Each row is a point on a landscape with many valleys, with its height.
From any point a ball rolls to the lowest of the 2 points nearest to it. It stops when none of these is lower. Distance is the straight distance between rows; heights are no part of it.
kef h=2.92: [  9   2  -1  12 -30 -42 -41   4 -21  18   9 -31  14 -14 -34   5 -31  -3
   2  47]
disu h=4.76: [ 27  -9 -66  21  -3 -79 -74 -16   2 -56  54 -24   7  41  -7   9 -43 -12
  29  41]
Dev h=2.13: [ 38  -9 -14  11  -1  26  14  28  -6  48  -4  -8   7  -5   6 -23  25  18
  -7 -27]
lebod h=2.43: [-21  19  32  11   7   0  31  -4  27  33 -32  42   3 -55  27  16  10  -3
  -4 -12]
fam h=2.24: [ -2  -1  22   5   0  11 -28  -7 -26  26  -4 -26 -27  -1 -44  12 -26  21
  -8  34]
latu h=2.78: [-27  20  13 -33  19  17  30 -16  16 -12  24   4  -4   9  19  55   7 -26
 -21 -23]
nitul h=1.93: [ 12  14  12 -38  15  28  42 -22 -19  66 -23   1 -20 -14  28  20  15  21
 -14   0]
fel h=2.48: [-22 -16  23 -19   5   4  22  22 -21  12  21 -31  16   6 -23 -25  30  -4
   4   0]
tovid h=5.82: [ 10   6 -19   9  20 -14 -42 -37   4  -2   2  -3 -21  40 -23 -21 -56 -14
   2   8]
vumu h=4.61: [ 28 -26 -19  47 -18  -1 -64 -25 -25  -9   8 -13  13   7 -38  22 -15  56
  29  55]
Tuzu h=1.99: [-18   0  34  10  17  13  44  21   6  35 -37   1 -28 -61  14  17  -3  16
  -5   1]
vov h=0.48: [ 33 -29 -57   2 -19  18 -16  -3  13   1  32  -4 -16  -6 -31 -11 -23   4
 -23   7]
rus h=2.10: [ 10  -6  61  11  -4  19   8  -2  -8   5 -14  18 -23  -3   1  16   8 -39
 -17   7]
las h=2.28: [ 19 -16  -3 -36  19  10   2 -34 -13   7  17 -27  24 -25 -12  39  -6   0
 -23  31]
gozeg h=4.47: [ 41 -37  27  -7  14  63   4  -5 -50  16 -31  25 -34  14  -4 -44   5  23
  -2  27]
lafev h=2.93: [  2 -24  11  -7 -13 -12 -12  23  -1  12  25 -40  45 -30 -28 -15  41  43
  18   5]
geb h=5.91: [  1  31   1   6  10  -9  -9 -28   7  -5 -19  -3 -14  28   4 -23 -51  -7
   2 -41]
nelin h=5.99: [ 13  15  26  -7 -20   5   6 -42  -1   1 -21  22 -28   7  10 -33 -33  14
   7 -16]
kosu h=2.37: [-19  24  -7 -45  78  13  45  -3   4  21  -5  -5  10  22  37   6  16 -52
 -10  -5]
zib h=4.48: [ -3  -7  -8   0 -37  30   3  12 -39 -18  22  11  17  -6 -28  24  16   9
  10  31]
Miz h=2.26: [-25  29  32  12  35  16  38  53  23  -1 -51  31   3   2  67  12  54 -87
 -12 -24]
Bakob h=1.29: [ -9  17  85  -6  37  11  47  47 -10  -6 -41  -8 -39  12  64   7  51 -35
  21  -2]
rozis h=4.15: [ -9 -15  -2  -7   6  40  26 -54   5   7  17  60 -13  -3   7   6  -5  28
  17  16]
maru h=4.00: [-33  11 -63 -20  -6 -20  16  32 -15 -26   8  -2  24  -3  -7 -18 -17 -44
 -10  -4]
pelit h=2.47: [-67  39   1 -31  86   1  53  19   3   3  -3   8  12  41  32  26  15 -52
  10 -14]
Muz h=1.70: [  4  28  -6   6   8 -25 -14   7   1   0 -16 -34  43 -12   3  42   7 -25
 -16 -17]
veso h=2.19: [ -7  25 -11 -26  32  12  47 -12  -7  59  -3  14   7   6  38  12  14 -22
  -8 -10]
nodi h=1.17: [ 36  11 -13   3  -2 -46 -53 -31  31  -5  -3 -38  34  -9   2  38  -9 -22
 -18 -16]
Fovu h=5.68: [ 27 -27 -53   1  33 -15 -44 -57   5 -11  16  -7 -18  27 -43  -9 -73  -8
  -5  38]
Fozi h=2.91: [  7 -22  -1  26 -17  -3 -26 -16  38 -11  35  11  11  23 -25 -36   2   5
  16  -4]
kuzi h=3.68: [  5   8  41  33  23  31  32  48 -20  18 -35  -3 -42  48   4 -24  13 -28
  13 -25]
sur h=4.45: [-62  37  -7   8 -18 -44 -22  44  38 -55 -13 -11  28   2  -1  13  13 -19
 -15 -50]
bini h=7.12: [-62  19  16 -36  16 -28  47  26  11 -32 -33  19   3 -14  36 -40  -3 -26
 -10 -39]
Lesoz h=3.12: [ 14   9 -40   6 -12  -9  12  32  10  42 -11  -2  36 -13  14 -46  15  10
  -4 -38]
des h=0.92: [ 36   0   0  16   9  53  32  25   0  48 -35  10  -7  -4  19  10  42 -16
 -12 -26]
serak h=3.89: [-28 -22  -4 -12  14  47  47 -21  15  19  43  41  -3  15 -14 -13  19  14
  18   5]
sefud h=3.72: [-19  56 -33 -26 -28 -31  -9  -8  -3 -55  -9  10  22  -2  18  28 -12 -17
 -13 -33]
pasek h=4.87: [  3 -31  -7  -8 -24  29 -14 -11 -45  -8  20  28  -5  14 -38 -14  -7  -9
   0  62]
vere h=4.74: [-50  29  14  31 -50 -58 -40  14  19 -58   6 -16  21  -5 -15   9 -14  11
  14 -22]
buba h=5.09: [ 49 -39  -2  15  -8   5 -56 -49 -15 -45  26 -12 -12  16 -47  19 -15  10
  11  70]
bafu h=6.98: [-47   5 -11 -14  -2  -9  39  -9   5   4   0  15  16 -26   6 -37  -9  30
  25 -13]
Lizir h=2.89: [-54  25  27  -7  16 -21  22  32  -6  -5 -11 -25  26  11   1   2  25  -4
   8 -24]
lemit h=2.90: [  1  23  42  28 -28  -7 -19  22   7 -21 -15   8  34  30   6 -23  24 -17
  22 -25]
Goki h=7.06: [-44  21 -10 -18  -4 -29  29  20   8 -11 -30   8   5 -23  15 -46 -27  12
 -10 -54]
vagag h=1.84: [  2  25   5  10  -5  31  27  24  18  23 -16  38  30   2  46  13  66 -19
  -6 -36]
kag h=2.72: [ 26 -22 -13 -36   6 -25 -13 -42 -24  10   2 -33  21 -40   3  -2 -26  17
 -26  28]
Tekil h=6.65: [  7 -30 -60   6 -11 -22 -24 -36  43  -7  49  -7   3   7 -23 -13 -23  68
  27   1]
Mude h=2.12: [ 21 -13 -41  -5  -4 -50 -43 -23  18 -28  20 -16  34 -29   9  24 -17 -42
  -9  23]
Fur h=2.54: [-22  22  29  21  41   6  40  24  29  29 -49  44 -12 -24  52  10  13 -55
 -15 -14]
ber h=4.59: [ 31 -22  -2  22 -25 -13 -26  18  27   5 -23   7  22 -63  12 -28   8  35
  -1 -20]
furar h=5.56: [ 15 -12 -38  22 -31 -64 -63 -13  -6 -39  48 -40  -5  30  -7  -4 -29  45
  42  30]
gidus h=1.48: [ -7  -7  43 -10  47  25  50   6 -12  12 -25 -35 -24 -23  -2  13   3   5
   2  14]
bag h=3.58: [ 16 -23  27  45 -26  13 -19   9   3  -6  -2  13   8  26 -33 -38  -8  -5
  20  -5]
bekiv h=6.84: [-14 -11 -42  12   1 -24   5 -39  12 -10  11   9  15 -21   0 -17 -25  39
  24   0]
Nuna h=6.46: [  1 -23 -13  -4 -26 -11  -9  -9  23   0  42 -12 -40  -3 -28 -29 -22  77
   2  -3]
Kote h=1.46: [ 36 -31  -1  13   1  36 -38   4 -25  42  -4 -21 -39   9 -42  -1 -10  39
 -32  36]
vor h=2.25: [ 18  15  19 -17   7  52  31 -13 -14  60  -5  30 -59  26  14  24   5   2
 -12  -5]
Gov h=2.56: [-13  37  25 -18  -3  48  39  -9  -3   8   8  24 -30  24  19  64  21  -8
  -7 -10]
tadum h=3.43: [ -2  10 -39 -19 -26   0  15  21   4 -21  33   7  20   2  -4 -12  12 -37
 -28 -26]
gove h=6.11: [  5 -20 -21  23 -29 -31 -42  -5  -4 -37  47 -30 -40  10 -41   4 -37  63
  18  26]
Neri h=3.51: [-12 -23  -6  15 -14  22  -1 -12  43  26  52  37   5   8 -27 -15  20  37
  31  -7]
nal h=3.73: [  9   3  -8  27 -57 -15 -39  16 -41  10   8 -12  16  -6 -29  16   3  32
  15  41]
teko h=4.16: [ 46 -31  14   3 -41  -5 -16 -13  17  26 -19  13  -8 -64  -6 -28 -17  47
   1   0]
zugaz h=1.88: [-21  37  58  -4  39  11  47  52 -11 -19 -51  18 -35  21  80  24  55 -83
  -8 -13]
Vativ h=3.53: [ 51 -29 -71  12 -21 -44 -64 -24  26 -38  46 -10  -4  -9  -4  25 -18 -19
   9  44]
betu h=4.69: [  1 -25  19 -12   7  52  16  -2 -39  16   0  41 -22  11 -19 -32 -13   0
  -4  51]
rumu h=4.17: [-27  44 -26  24 -27 -32 -22  20  16 -49 -37  13  26   4   9  23 -12 -30
 -18 -43]
por h=3.42: [ 42 -38   3 -21 -27 -17 -35 -35 -14   9  -3 -23  -2 -40 -10  -9 -30  57
  -7  43]
Vafev h=3.99: [  4  -3 -43  20 -19 -40 -18  13  40  -9  -5   0  51 -33  14 -29  12  16
  -8 -29]
met h=2.23: [ -8   9  12  -2 -12 -33 -21   1   1 -18   6 -34  67 -10   6  22  36  21
  15 -12]
nad h=5.38: [ 38 -59 -36  14  17  -8 -66 -49  12 -49  33  -8 -29  18 -42  14 -44  22
   2  54]
Doret h=1.87: [-10 -15   4 -29  46  26  31  -5 -31  -5   6 -47 -15  -6 -22  29 -10 -14
  -8  18]
ribak h=3.22: [-27  18  41  -1  19   7  23  56 -17 -14 -26 -31 -21  17  12 -14  22  -2
   3 -39]
siv h=3.16: [-14  32  -8 -38 -13   5  20 -24 -17 -41  13  12   1  22  15  23 -11  -1
   5 -33]
Luga h=2.51: [ -6 -16 -40 -18 -24  24  12   9  17  16  37  17 -28 -12 -22   3   0  -3
 -31  -5]
munog h=4.18: [ 25 -15  26  30  11  68  17  23 -46  30 -37   3 -35  46 -14 -32  13  13
   8   5]
ror h=2.35: [ -8  25  29  12   7  -5   1  17  24  -3 -37  29  36   5  34  -1  40 -28
  -6 -50]
zovo h=1.75: [  2  11  91 -24  17  11  31  19 -16  17  -9 -12 -35   9  39   9  32 -44
 -10  16]

For each start below, name the point where the ball stops.
betu: fel
teko: gidus
bafu: nodi
rumu: nitul
bag: des
furar: nodi
ber: des

Call two points neighbours if one is among the 2 nearest of the other. Go from one point of each pair to the other, from neighbour to neighbour, staying as low as possible. Name the highest point that can't be avoided.
nitul, vov: maru
nodi, fel: lafev
des, Fozi: bag
